Each row is a point on a tangle of strands that fork, close into loops and nearly touch. The rows are in no order.
In the rows, zero is written as 100.
Two points are linked if the straight distance between their rows is under 93.3. Some points are linked to none.
zuv: [137 117  96  88 112  64 121  86 100  61 121 129  93  68  73  91  91  86
 122  84 136 115  99 131  98 110 114 119  80 117 120  85 115 108 105  68
  92  66  84 137  88]
gal: [127  87  87  93 120  61 119  63  82  45 139 101 101  99  94  96 101  85
 134 102 110  97 105 133  93 119  78 116 103 109 117 100 102  93  93 126
  83  74 103  94 125]
Sonu: [103 111  93  85 116 112 118 102 107  91  99 106  85  86  97 101  98 114
 103  81 106  94 118 102 107 100 118  94  88  71  99  98 110  99  92  61
  91  79  79 156  97]
duf: [120 115 105  65 101  98  98  67  77 122 101 129 134  98 110 104 105  80
  85  90 122 121 103 121 120  91  99 107  58 121 115  90  94 107 127  92
 103  71  92  91 109]
kuzum: [ 93 116 126  99 127  99 125 104 141 129  96  92  75  64  91  83  97 121
 111  94  97  72  98  82  80 106 114 108 103  95  96  84  79 116 112  71
 100 105  83 154  91]
Tosa: [ 63 106 107 116  89  91  71 124 107 118  99  95  77 121 108  94  63 126
  87 106  66  86  87 101 108 100 112  92  92  83  98 104  77  84  73  95
  85 125  98  81  72]
Pabim: [107 117 106  84 117 106  91  85  92 140 107  80 138  97 132 106  87 153
  80  85 100  65 107  84  94 120 118 107 100 110  80  80  96  99 124 107
 108 106  82 126 121]
Seg: [109 108 120  80 102  98 126  70  78  77 129 103 108 102 124  84  95 121
 109 114 116  86 115 120 118 115 112 127  64 142 101  83  83  88 100  98
  86  55  76 102 135]
veva: [103 101  96  86 112  92  91  87 106 109  99 110 122  73 125 137  74 122
  62 102 113 108 107 134  74  81 148 128  75  97  97 107  90 103 120  75
 104 101  87 160  89]
pum: [101 109  89 114  96  78  97 108  86  71 116 124 104 131 103 106 107  68
 126 117 113 109 108 103 124  97  61 112  96 107  96 124 109 104  98 137
  98  73 103  57 132]
dur: [ 92 110 129  93  96 125 120 100  92  76 110 108 101  82 116 115  83 124
  91 107 122  97 130 112 107  91 147 135  89 111  97  95  81  89 105  61
  95  75  67 136 108]
befeg: [123  95  82  90 117  79 104  52  78  73 125  84 113 105 104  82  91 108
 121 105  91  95 110 129 107 114  68 105 111  94 108  90 101  89  76 151
  81 101  99  70 124]
lamif: [ 97  94  93 102 118  70  94  93 108  94 111 112 122  73  99 126  71 110
  65  98 102 101 107 147  81  81 124 131  76 100 105 101 102 105  93  75
 100 112  97 144  84]
ket: [ 79 113  85  91 109 113  74 116  94 144  93  87 116 101 134 132  82 132
  61  86  97 112  94  95  64  82 154  77  93  87  94 107  92  78 113  99
  99 109  93 138  82]
Monev: [110  85  89  79 113 106 117  78 101  91 129  87 131  95 102 115  94 105
  69  96  78 101 114 120  85  92 121  90  96 101 113 101  84  79  79 105
 100  99 102 109 106]
Vonu: [102  95 120 112 109 113 110 103 101  83  97  72 102 100  92  94 112 107
 109  91  99  77 103  85  97 111  91  98 148 107  86  95 111  94  92 120
 120 117 102  79 100]
zuri: [134  87 109  64  65 114 119  44  61  74 109 116 115  92 134 113 115  74
 127 109 143 140 103 130 111  86 135 122  93 137 135 107  76  97 132  86
  95  67  96  90 108]
gafu: [ 83 106 103 108  79 117 126 136 117 119  79  83  84 115  85  96 125 113
 102 112  73  85  87  51  87 110  99  58 104  93  90  88 116 103  75 101
 104 100 110 103 104]
Tinan: [101 105 109 112 122  59 101  94 106  81 111 114 114  67  71 102  81  95
  92  86 121  90 102 137  94  94  95 139  95 114 110  93 115 113 100  80
 103 112  97 123  82]
ton: [ 62 108 118 119  92 121 114 139 109  88 109 102  75 101  77 101  84 103
  94 106  92  94 110  85 102  96 114 106 116  87  93  98  98  89  74  73
  97  87  81 111  99]
Saz: [ 83  66  92 100 106 102  87 126 126  98  93 112  27  99  67  95 122  61
 114 114  93 124  88  74  94 100  78  80 100  70 110 128  74 120  95  67
  91 115 127  95  99]
gofe: [105 104 133  83  99 119 107  77  99  96  99 112  76 107 117  98 114  90
 122 106 112  90  99  93 115 105 101 108  98 112  94  98  69  97 116  93
 117  72  87  83 103]
Duk: [100  73  99 108 110  92 110 102  92  83 116  98 137  88  91 129 121  74
  74  73 105 116 114 106  69  92 115 103 128 113 103 121 104 103 120  99
 133 108 123 109 106]
toki: [ 92 110  82  99  87  94 104 110  86 130 100  80 127 123  97 106  94 126
  69  93  66  92  94  91 101 102 104  61  93  89 103  89 102  83  70 126
  87 120 106  83  99]
lumo: [ 92 108 120 105 108 117  65 105  89 129  89  98 126 111 132 106 101 110
  87  79 113  95  93  94 108 110 104 104 103 116  82 103 100 105 138 103
 127  99  90  85 103]
Nivez: [136 105  83  89 121  84 114  83  76 108 106  87 152  69  73  96  96 113
  72  92  99  97 111 122  86 100 106 113 117 104 103  71 124 105 100  98
 111 127  89 132 116]
Todus: [ 80 102  96 143 111  70  85 137 103 125  81  94 108 101  76  97  99 111
  91  81  91  85  77 104  91  99  86 110 111 101 100  99 118 106 101  95
 100 134 112 111  82]
vana: [ 97 106  80  93 104 103 118 115 108 105  98 131  68  89  77 100  95  84
  93 100 106 113 103 106 109  88 110  98  70  73 114 102 102 110  82  48
  86  73  85 149  93]
dukot: [131 126  86  86  88  92 116  73  63 103  90  82 137  89  59  64 113  84
 109  96 123 119 103 112 108 106  69 122 121 117 113  73 154 111 104 125
  92 110  85 101 118]
telil: [ 76  85 111 109  92 101  88  88  98  75 135  81 147 100 119 105  71 109
  74  94  94 103 110 125  91  95 113 133 121 122  92  99  85  75  96 111
  97 112 101  79  92]
par: [ 86 120 137  90 101 130 117 116  95 128  94  93 112  90 109 114 105 117
  71  91 112  98 102  80  83  80 141  95 104 122  93  90  81  89 109  92
 118  91  93 108  90]
zag: [100  88 108 109 111 129  63 141 101 120  71  74  95 117 132 109 118 133
 109 101  95  89  83  67  81 118 106  53 114 100  67 114 119  89 132 124
 132 121 109  83  93]
Bosuv: [120 108  79 102  82 110 112  92  82  61  89  88  86 125  86  87 127  81
 137 122 114 102 104  84 117 115  61 102 131  93  97 104 159 105  87 139
 101  86 102  76 127]
zosa: [ 85 107 101  93  91 121  74 112 132 110  90 107  43 110  97  55  87  81
 146 119  90 105  87  83 138 125  57  80  86  81  95 100  99 115 100  81
  78  96  83  80  93]
fetu: [132  91  66 118  68 108 110  91  87 100  59  83  86 125 102  91 127 119
 106 122  82  95  99  70 130 118  79  95 112  80  75  89 132  89  86 148
 119 112 104  90 129]
tas: [139  84  78 113 108  78 107  55  88  74 109  91  87 104 123  80  93 125
 144 115  90  74 101 110 124 136  71 110 109  88  87  87 106  94  83 152
 105 101  88  76 123]
vak: [112  72  66 112  92 109 108 112 108  82  99  97  78 126 123 114 116 103
 111 113  66  91 105  75 119 109  95  68 106  69  83 118 105  98  69 125
 110 100 116  80 119]
Pif: [ 85 105 101  98  88 122 135 108 123  78 118  81  56 101  59  78 100  86
 125 130  82  92 106  60  96 105  72  81 134  96 103  93 107 100  57 112
  89  95 103  83 111]
vonaz: [133 120 125  64 132 100 118  77 102 124 106 103 122  60 112 102 106 126
  90  83 120  91 110 101  83  97 129 115  85 122  97  81  84 111 131  77
 120  91  85 138  99]
navur: [ 96  99 102  77 107 131  72  94 107 122  66 106  94 109 107 116 121  78
  84  89 106 125  93 100  92  80 102  65  76  87 114 114 102 103 114  95
 108  95 118  88  81]
dof: [104  85  98 112 130  99  94 110  98  97  90  85 120  79  91 118 120  93
  85  66 112 106 106 101  67  98 121  92 133  96 100 119 121 109 128  97
 134 119 114 127  98]
pofen: [104  92  94 120 109  90 110 100  98  89 101  77 107 105  95  99 100 119
  97  95  89  72 101 105 101 112  97 114 129  91  89  95 110  91  84 110
 104 114  94 112 111]
Vuso: [ 75 115 103 111  89  95  76 124 116 125  99 105  68 125  94  73  76 109
 105 114  64  92  84  88 125 102  90  79  83  82 101 100  81  91  66 108
  75 123 105  60  83]
Nok: [ 78 105  93 138  92  82  77 144  97 115  75  90 108 119  75  94 104 101
  99  88  88  97  78  96 103  99  69  86 111 100 103 101 127  98  93 110
  88 138 115  76  77]
Gozek: [ 88  95 113 117 102  78  85  99 104  87  85 135  64  94  88 113  98  71
 113  95 118 108  92 124 108  99 102 124  89  91 113 117  89 117 123  63
 105  92  95 116  81]
kipi: [ 91 132 130  80  97 145 119 116  87 116  96  99 116  84 115 107  96 126
  76  88 129 106 124  88 109  76 139 113  88 114  90  90 101  92 104  72
 106  77  75 121  98]
lim: [ 76  98 105  95 104  85  82  99 120 115 103  93 115  89 138 149  74 139
  66 120  98  86  97 115  64  95 156 138  82 108  90 111  75  98 116  91
  98 107  93 161 100]
tefik: [ 77  92 134 106  85 112 118  91  91  98  94 118  86  91  90 122  82 100
  85 124  94 102  96 109  87  66 127 120 109 121 116  95  49  81  95  78
  98 107 105 104  80]
Zuvu: [156 131  99  50 112  96 114  76  74 124 122 117 136  53  98  75  88  98
  86  88 144 133 122 124 107  90 115 106  68 135 103  57 109 118 120  74
 111  89  83  98  89]
gebin: [ 90 113 110  99 104 113 103 123 128 110  74 113  79  81  58  96 110  62
  96  94 117 126  95  94  79  70  82  83  91 111 120 108 123 116 101  81
  97 107 122 101  52]
sop: [112 100 100  79 113  97 130  66  93  76 135  99  97 105 102  84  85 120
 104 122  86  79 120 130 106 108 106 106  66 116 113  92  80  85  75 111
  79  69  85 106 128]
Vudu: [ 89  92 119 136 101  72  98 114 121 111  99 127  70 113  98  96  92 101
 115 120  87  71  81  90 115 116  80 123  93 107  79  98  70 109 106  98
 114  97  99  83 112]
Bibav: [ 83  90 108 126 116  80  74 117 115 127  70 128  52  96  88 100 109  79
 113  94 109 104  84 109  97  97  97 107  79  86 115 123  86 125 135  64
 113 109 111 125  80]
kago: [ 93 112  84  89 103 126 100 101  96 101 102  95  99 112 121  99  94 135
 100  87  92  80 119  96 127 110 111  88  91  70  88  99 117  91  85  81
  92  79  78 131 109]
keso: [ 94 122 126  94 115 125  79 105 104 121  76 100  99  84 113  95 100 107
 101  71 132 100 100 102 105  98 105 103  96 101  95  97 106 106 132  82
 111  92  80 110  74]
bal: [135  64  71  96 122  75  93  56  99  72 106  85  98 102 105 104 119  85
 116  80  92  88 103 120 100 121  84  91 115  73 105 111 104 105 101 121
 106 115 114 100 114]
moro: [101 110 104 105 120 109  64 105  77 135  88  90 144  90 116 104 103 106
  81  68 129  99 106  87  91 116 112  96 114 113  89 101 119 124 161 100
 133 114  96 114 117]
res: [110 107  88 116 109 102  73 105 100 139  76  67 103 116 127  90  87 152
  99  94  79  64  82  82 107 129 101  87 115  86  74  92 109  93 106 128
 107 139  92 106 103]
vona: [111  99 108  81 113 106  96  82 110 106  93 107  90 108  97 100 124  74
 110  93  99  96  95  93 103  97  79  83  89  98 106 107  91 107 105 110
 109  89 112  79 100]
viro: [ 99  96 123 106 106 106 101  93 104  63 118  96  80 105  99  91  97  85
 128 112  96  89 104  89 102 101  71 104 134 112  85 108  92  85  84 136
 114 104 109  40 101]
sirof: [ 93 106 102 131  94  79  91 120 101  93 103 136  92 133 102 106 103  75
 114 117  97  98  95  98 129 103  70 119  89 108  91 116  93 104 108 117
 109  81 100  57 120]
movi: [ 71 118 127 114  97 116 114 138 115 134  77 111  74  73  75 104  88 103
  81  95 112 119  95  91  73  62 126  93 100 106 103  91  92  99 102  72
  96 105  98 123  54]
Sez: [122  92  84 114 114  66  86  80 109  84 106 103  62 108 111  72  91 101
 148 113  85  79  91 106 127 123  57 102 100  75  95 102  92 103  77 133
  87 116 102  65 108]
Bul: [120 130 103  74  89  94 105  73  89 120  82 152  95 101  90  98 105  70
 112 102 129 121  89 122 124  83  89 107  50 114 127  92  94 112 122  80
  88  63  89 105  85]
bev: [105  76  87 105 102  93 100 100  85  91 126 105 161  80 109 122  97  85
  61  83 113 118 123 120  81 100 129 120 110 112 102 111 108 114 134  87
 121 100 101 128 122]
sefo: [ 84  99  79 112  88  80  70 123  90 125 100  77 114 126 117 105  81 135
  79  92  60  89  82  96 102 107 107  64  98  79  94 101  97  77  76 123
  83 142 110  74  79]
Sulak: [132  96  99  94 118  96  99  59 104  86  97  73  85  94 109  72 106 131
 143  87  96  63 101  96 116 143  86 100 124  87  84  82 108 103 102 117
 102 101  82 101 104]
meni: [102  91  59 125  99  58 103 117  97  80 102 113  91 123  71 105 117  74
 109 104  80 100  97  98 114  86  59 107 100  81 110 119 105 102  69 118
  77 114 133  85 117]
borak: [ 89  83 103 107  98  80  85  96 111 129  99 101 107 113 140 137  91 120
  72 109  82  84  81 105  80 103 127 112  85 103  88 111  62  93 114  99
 112 103 106 121 101]
mor: [131 111 104  62  70 107  98  46  56  68  91 137  88  94 118 109  96  78
 135 101 145 143  91 130 124  90 123 106  85 119 137  96  90  94 116  83
  75  55  90  96  85]
Nenim: [105  87  97  70 111 101  97  76 102 113 108  99 125  91  99 119 104  85
  64  85  78 118  98 111  75  77 107  78  90 103 117 103  75  82  95 108
 102 115 125  87  82]
Mil: [113 115 132  75 101  98 111  64  89  88 112 116  92  88 113  91 100 108
 123 101 123  90 105 111 116 110 111 122  78 124 106  79  77  95 112  79
  96  61  74 108 105]
nis: [127 121  93  95 108  81 104  77  68 118  95  88 157  74  73  71  88 113
  87  90 115  94 107 120 105 112  89 128 113 115 104  61 134 116 110 105
  96 120  77 118 121]
Tekub: [114 119  88  91 116 101 124 110  95 136  94  89 137  88  82 101 104 121
  68  85  93  93  96  95  89  92 111  93  96 102  99  79 120 101  92  95
 104 113  93 138 107]
Pabon: [ 87  73 104 104 116 100  84 114 118 114  78 111  38  90  84 100 120  72
 107  98  98 113  83  95  85  88 104  84  93  74 116 125  73 112 114  67
 103 111 121 120  82]
mep: [ 92 122 128  83 101 116 116  95  82 101 122  91 127  92  97  89  83  99
  78  97 124 107 116 113 110  78 110 124  94 133 107  82 100  91  84 102
  98  87  82  78 100]
Pogoz: [ 94  89  90  85  99  94  73  97 104 134  84 102 113 114 116 126 117  89
  71  90  77 120  80 103  84  80 106  61  74  87 109 113  74  91 107 113
  96 116 131  80  86]
Ziza: [101  95 127  94 117 147  62 119 121 115  61  71  95 108 113  90 129 114
 114 101 111  94  86  70  81 111  94  50 107 106  92 106 126 104 129 111
 128 113 121  77  86]
fazig: [104 106 100  99 110 106  97 105  95  59 101 106  80 102  89  97 112  76
 129  79 124 100 111 106 113 116  93 100 113  88 101 110 128 107 104  80
 106  72  85 110  98]
rado: [ 98  75  79 107  97 104  85 126 119  79  98 117  31 117  85  94 121  64
 135 119  96 113  95  70 118 121  68  77  98  65  95 130 100 121  96  80
  98  98 111  84 118]
pap: [ 88 137 117  85  91 126 122 105  98 111 109  95 112 110  86  81  97  95
  97 107 106  95 106  88 115  86  88 101  91 122 106  83 116  94  69 108
  90  74  85  76  99]
Zofor: [129 113 106  54 131 119  99  81  86 127 101  97 130  57 120 104 106 114
  79  67 129 116 121  97  78  93 135  95  98 108  93  87  99 113 143  79
 126  97  91 129  98]
betur: [ 91  85 106 109  83  91 105  88  94  67 117 126 110 111 114 120  88  84
  89 120 106 108 109 140 113  89 113 140  74 117 110 110  81  90 103  85
  88  69  87 110 114]
gunor: [119 106  92 106 113  95  86  85  90 135  78  69 127 101 116  98  97 148
  91  88  95  69  96  86  94 133  98 109 124  95  76  82 113 106 126 123
 113 133  88 126 119]
kepig: [115 133 136  81  95 125 106  93  93 136  71 115  95  67  99  89  99  92
  98  84 156 125 107 108 110  73 113 114  89 127 102  88 103 119 136  76
 112  92  83 103  57]
Kobib: [ 85 107  72  99  90  83  97 119 117 104 111 116  55 113  65  81  93  65
 112 122  88 117  91  83 121  84  61  97  79  74 119 114  84 116  65  87
  52 100 114  87 106]
mevu: [ 80  91 114 135 104  83  99 132 131 126  94 110  57 104  97  87  92 113
 116 114  84  71  81  75 108 124  88 110 101  92  77  98  81 117 107  78
 110 106  91 114 109]
korol: [ 74 101 106 104  79 118  85 120  75 105 109  96 153 106 113 122  93  89
  54  86 111 129 110 100  95  83 119  98 107 118  96 100 110  90 106 101
 107  98  98  76  96]
muf: [ 99  90 107 117  94 104  91 120 123  66  98  98  60 105  80  89 103  84
 136 128  84  91  93  65 100 106  57  77 126  97  85 115 104  95  78 130
 104 125 128  40  98]
mamo: [ 69  89 105 142  99  89  83 161 126 135  81 105  62 112  86  78 100  99
 117 109  81  93  72  72 105 115  79  90 102  95  87 102  95 116 108  79
  97 122 102  97  90]
puras: [ 88  81 113 103  91  99  92  70 111  62 138  87 112 107 139 102  68 122
  97 118  86  86 114 133 108 110 117 134 101 105  87 105  79  79  92 111
  95  89  86  91 107]
mudeb: [102  77  98  92  84 101  87  96  92 101 133 100 166  72 140 119  85  97
  62  90 127 122 119 116  73 103 147 139 102 116  94 110  91 118 157  80
 119  98  97 135 121]
zesos: [ 71 121 125 109  97 137 118 135 117 106  88 109  70  72  78  97  81 104
  92  97 119 111 112  88  92  80 121 107 108  88  95  93  97 103  94  59
  95  90  75 129  77]
dis: [110  60  66 121  85  98 124 105  99  75 111  83 104 121 114 124 114 110
  89 108  61  93 107  87  97 102 107  81 122  77  92 110  99  81  63 134
 106 110 117  91 119]
Vor: [135 103  80  81 117  82 105  60 106 100  92  81  88  92 101  72 109 127
 132  80  90  66  97 106 115 136  92  95 100  74  99  81 112 108  97  96
  86  98  86 134 104]
Dedu: [ 88 112 107 105  81 132 116 114 139  84  82  81  75 108  73  74 118  72
 133 131  99  92  92  53  90 112  62  77 127 111 101  94 140 118  86 103
  92 101 109  80 103]
tubuz: [115 110  84 100  85 102 102  83  66  87  92  77 129 116  80  84 115  84
 101 110 109 110 105 101 110 105  66 106 129 103 102  88 143  99  87 146
  98 105 102  70 130]
duren: [ 86  85 109  99 109  71 112  77 118  90 123 105  75  98  86  94  82 100
 106 114  63  82  96 101  94  87  82 103  95 102 110 101  43  78  66 119
  82 118 137  72  94]
doluv: [ 83  74 115 107  64 107  77  90 101 103 124  99 157  82 141 125  77 104
  67 104 125 122 105 121  73  93 145 158 116 125  94 116  80 104 152  89
 114 112 100 122  98]
dezo: [125  82  85  92 120  73 116  71  94  52 119  93  85 101  78 100 119  70
 130  92 104  91 104 114  96 110  78 103 123  90 114 113 107  98  92 117
  97  95 114  98 112]
Mita: [108  96  80 107  97 100  93 109 100  62  93 106  68 122  90  93 120  74
 141 102 107  95  99  93 124 121  68  89 113  78  96 118 133 112  95 104
 103  85  98  89 114]
Firaf: [ 73 111 123 102  95 115 113 139 113 109  73 103  90  77  64 111 115  85
  73  93 118 129  93  84  50  61 113  71  98 118 108  97 119  99  97  82
 106 110 130  96  44]
resib: [101  79  85 100  94 111  92  81 102  66 128 100  99 121 142 103  83 106
 112 108  82  98 116 120 122 111 102 104 102  80  89 117  93  79  83 117
  98  77  88  81 110]
ver: [ 97 112 122  87 108 120 114 119  95 125  85  95 123  94  99 115 133  98
  74  85 114 105  96  73  77  86 121  76 100 120  96  94 109 107 111  95
 128  92 113 101  98]
suf: [115 104 123  64  76 128  90  55  71 100  89 114 111 103 135 111 124  67
 117 105 134 130 100 107 120  86 112 111  95 128 117 113  80 107 134  98
 115  79 101  61 103]
Pelaf: [ 96  65  72 109  81 101 107  93  98  66 125  85 137 118 110 118 106  92
  86 103  71 117 113 100  90  95  90  84 127  94  95 112 101  77  81 145
  96 110 130  65 116]
guvol: [ 80 111 103 111  90 118 132 125 113  87 113  97  74 102  64  79  94  90
 121 114  96  88 109  79 113 108  81 104 118  97  97  90 114 104  70  85
  88  81  78 111 112]
vedo: [ 70 104 100 125  79  93  76 146  88  94  78  98 125 123  81 118 119  91
  86  94  96 115  83  86  84  97  83  69 103 111  96 105 135  95 103 113
 104 124 124  51  84]
Nudad: [ 82 121 113  97  97 103  76  96 118 109  99 112  61 113  92  68  73  84
 132 116  93  99  89 106 129  99  63 103  87  85 106  96  80  95  85 101
  74  99  88  64  83]
nuv: [ 75  66  91 125  61  88 106  97 105  79 114 137 128 126 114 132  94  82
  78 131  81 122  96 133  98  75 111 139  80 117 110 125  64  80 105  98
  78  91 117  97 107]
bezuk: [111 122  77 113  87  92 111 103  81  66 108 102  94 127  96  99 107  84
 138 141 107 111 107  86 111  91  42 102 114  98  96 117 128 101  77 166
  89  83 115  49 139]
Nor: [ 89 112 116  93 107  94  96  91 111 142 101  98 105 114 136 116  76 150
  79 112  83  60  94  92  98 112 129 112  72 111  82  91  67  95 109 104
 108  94  90 124 107]
Gugu: [125 122  93  80 125 111  95 100  79 133  84  99 144  65  97  95 115 108
  84  64 129 110 116  85  88 103 112  89 107 101  96  88 135 131 147  86
 129 108  95 136 116]
Mezi: [121 123 103  71  79 111 101  66  73  91  82 144  78  92 107 106  93  89
 120  99 139 127  96 126 129  90 117 105  71 102 122  89  95 100 115  62
  80  56  81 120  79]
revu: [ 78 127 114  96  86 115 130 112  97  93 126 114  77 110  72  79  78  87
 109 126 107 103 108  96 118  88  80 114  85 113 114  88  96  94  72  90
  76  60  74  94 111]
fogul: [115 101  99  84 118  85 123  69 118 118 116  89  88 105  89  79  94 107
 108 106  66  71  98  97 105 104  86  92  84  92 112  90  70  96  66 121
  84 105 106  94 105]
kisa: [ 70  67  91 122  53 102  99 113 100  96 107 127 133 122 124 142 102  87
  68 110  84 137  92 120  83  71 127 124  95 106 107 125  73  76 114  93
  96  92 114 101  91]
nikap: [ 93  83  93 119 127 103  90 116 106  90  95  84  92  96 101 116 110 106
  94  79  95  91 101 102  81 101 117  97 124  72  94 118 108 100 100  90
 112 111 103 129  96]
Zug: [ 90 118 123  80  90 143  98  97 128 119  66 111  57  83  76  86 101  67
 109 110 122 124  94  88  93  77  87  81  87 102 121  94 101 116 106  77
  88  92  99  98  54]
Gupul: [ 81  90 103  97 100 101  75  81 121  85 123  80  95 105 140 114  59 140
  91 115  76  72 110 125 101 114 136 125  92  81  89 112  75  90  86  99
  96 103  84 121  95]
fekeg: [105  98  89 111 100 117  67 128  96 133  77  69  97 121 133  99  97 148
 104  99  77  79  83  68  98 125 108  51 114  89  69 104 113  85 106 132
 118 136 100  88  92]
pesa: [ 88  97  80  95 102  95 108 113 103  86 108 120  68 106  69 106  98  65
  96 107  93 114 101 105 107  76  89 101  81  80 121 113  97 100  67  72
  78  85 104 109  96]
silef: [108 107 129  91 135  89 117  93 120 118  99 100  93  70 104 105 105 122
 100  88 110  72 100  94  76 104 123 120  95 105  94  92  79 111 125  78
 117  97  88 151 101]
totek: [ 95 116  85 111  74  86 120 112  95 119  94  89 114 129  81  89 102 119
  94 112  66  90  87  84 113  98  84  69  92  97 105  83 106  85  57 143
  79 117 109  67 107]
lamak: [109 105 110 102 104  81 104  94 109  67 103 132  59  77  73  99  98  72
 132  85 133 108  96 113 102 114 107 113  94  93 115 100 103 112 118  56
  99  69  86 131  87]
Boza: [108  87  75  90  96 122  93  78  88  85 116  88 122 123 143 105  91 127
  98  94  84  89 121 104 130 118 107  87 101  78  79 102 113  87  91 115
 105  81  84 100 122]
lerat: [114  90  92  90  99  92 108  75  52  80 126  76 155  89  88  83  98  84
  89  99 111 115 121 112  94 101  83 116 137 125 108  83 122 102  96 133
 103 110 107  74 139]
Tuli: [ 79 115 108 104 113 121 110 121 138 134  78  91  71  77 103  70 103 121
 131  89  96  88 100  67 105 112  94  84 106  86  90  88 107 121 124  64
  93  93  78 156  94]
Paz: [ 81  96 112 112  96 125  82 112  93  90  93 105 118  98 135 131  95 103
  82  86 120 118 112 115  97  85 141 123 112  93  89 121  99  93 124  78
 112  88  79 122  90]
tev: [109  92  85 124 103  76  90 103 116 101  94  89  61 110  91  62  91 106
 131 109  73  73  84  94 126 116  64 102 113  77  96  97  99 112  71 115
  81 135 105  85  99]
gat: [ 90  93 111 104  89 115 104  94  90  66 112 112 108 102 124 119  91  98
  93 101 121 109 116 127 112  94 132 133  95 108  96 107  91  90 108  71
 102  67  74 116 104]
bam: [ 83  87 111 121  82 103 106 154 124 126  75  90  67 113  95  95 134 111
 115 122  78  87  70  44  75 117  92  41  97  99  84  95 102 105 101 109
 109 119 121  76  92]
Gegik: [ 93 114 107  97  94 119  92 108 125  55 100  96  74 116  73  93 119  64
 130 134 113  99  96  66  81  91  55  83 123 109 103 117 134 109  85 124
  97 104 132  41 105]
Vod: [129  70  62 130  78 106  92 119  92  88  59  82  73 123 113 101 124 116
 114 117  72  93  95  72 121 119  88  78 121  64  78 111 129  95  81 133
 117 131 112  87 113]
Bafen: [ 84 109 109 103 103 121  85 115 128 110  86  97  58  97  97  65  94  97
 139  92 102  91  94  86 126 122  74  88 102  83  94  95 109 115 110  72
  89  87  77 114  85]
romi: [109  70  79 103  94  89 111  72  79  56 139  89 141 106 108 103 108  73
 105 102 100 119 120 114  93  99  77 110 135 111 101 114 104  90 100 152
 102  97 121  62 135]
nore: [ 74  67 112 111  57 114  78  89 104  88 132  97 155 105 139 109  75 100
  72 102 107 129  99 130  90  92 124 148 120 119  93 114  77  82 126 105
 102 112 104  86  86]
gar: [108  68  93 108 120  72  93  86 122  80 106 100  71 103  99 104 111  85
 112  98  70  85  95  96  94  96  77  87 111  86 100 117  58  91  88 122
 100 132 145  67  93]
Robaf: [ 96 112 107 126 120  77  98 110 111 109  90 100 110  80  72  90  90 100
  96  75 108  84  91 120  96  97  87 125 107 106 106  93 119 117 109  88
 102 123  94 123  76]
tefo: [ 72  85  94 113  89  87 101 134 101  96 100 101  84 116  89 120 112  97
  88  99  68 103  90  83  82  84 105  71 100  86 102 109  84  82  70 103
  92 116 127  80  84]
gari: [ 67  97 104 114  80 116  89 123  90 103  96 107 123 112 116 135  87 103
  62  92  98 123 101 116  89  74 134 107 100 103 101 111  92  79  98  85
  99  93  90 101  80]
tebub: [140 120  94  50 108  96  87  62  62 117 111 120 142  71 102  86  98  71
  91  80 138 135 113 116 109 100 101  93  71 124 115  79 112 121 132  89
 110  76  94  83 105]
nafof: [ 86 104 111 102  90 115  93 119  79 103  97  84 145 106  93 112 116  90
  73  87 107 111 101  82  86  96 101  82 122 122  95  94 126 101 104 112
 120 110 115  67 103]
lig: [102  84  64 139  89  57 101 117  88  91  97 113 126 130  90 118 114  83
  95 104  79 104  95 101 112  98  68 103 105  95  98 113 109  97  87 136
  95 118 132  68 126]
fos: [136  93  77  84 118  63 120  55 103 102 104  80 103  92  88  79 101 124
 108 103  76  63  95 122 102 125  91 112  87  88 108  78  98 107  75 111
  85 112 100 128 116]
zekud: [ 97 108  89 106  99 106 125 127 110 133  80  85  99 106  80  94 121 110
  93  94  78  85  89  75  92 100 100  77 101  92 102  91 116 105  83  97
  98 106 102 130 103]
mar: [ 93  91  62 113  86  75 116 129 112  94 100  96  63 118  59  82 115  79
 110 121  68 104  92  70 111  89  67  83 103  73 116 111  98 112  46 103
  57 124 131  92 109]
kud: [124 114 116  92 109  53 108  80  95  59 122 123 109  58  81  99  78 102
 108  97 143 108 103 147  96 107 120 144  71 135 113  78 112 112 109  74
  95  78  85 123  87]
buda: [ 74  86 109 127  97  93  80 163 112 138  75  98  61 117 103 100 120 116
 109 111  81  97  65  63  76 105 107  58  91  95  84 110  87  99 117  94
 107 117 116  92  83]
gedu: [102  83  88  81 103 112 132  77  95  65 144  91 123 103  99 104  87 101
  74 113  73 105 128 133  90  85 118 103  82 114 121 108  80  68  68 113
  80  87 100 105 114]
boku: [ 80 124  89 105  70  93 109 130 116 125  91  90  86 129  80  73  96 109
 105 120  60  92  87  68 115 102  80  57  84  89 109  88 103 101  52 124
  65 119 111  65  91]
govul: [122  61  76 104 117  83  89  78 104  89  98  83 107 106 108 115 121  86
  98  82  73  95  96 104  89 109  84  79 120  82 100 115  92 100 105 131
 116 134 138  83 105]
lesur: [106 109  77  79 115 113  95 108  83 142 104  94 149  86 111 120  87 121
  45  83  92 113 103 101  71  86 136  77  90  94  97  89 105  96 107  92
 104 108  95 136 104]
vefis: [138 136 125  66  98 108 119  80  89 116  93 120 100  57  99  81  96  95
 107  78 157 129 115 116 112  86 117 113  78 126 105  75 108 112 126  70
 101  77  79 110  65]

A piece is two or more points that can be reached from each other along the links. Count, over all rows, the pieces, the separate loops (a circle has one, a figure eight two, a Y none), the forks (points with three links) and the tips (points with one).
pieces | 5
loops | 7
forks | 13
tips | 9

A fork is a point with three links, a tip a point with one. Leave the first point through the second and follow the links. Name the first fork or tip that comes.
kuzum; silef | suf
lamak; Gozek | Mita
kago; Sonu | lig
bal; govul | tas

How many points has the smallest loop of links through each point below? Write none if it is on no loop.
tubuz | 16
fazig | 8
sop | 10
toki | 6
Duk | none
betur | 6
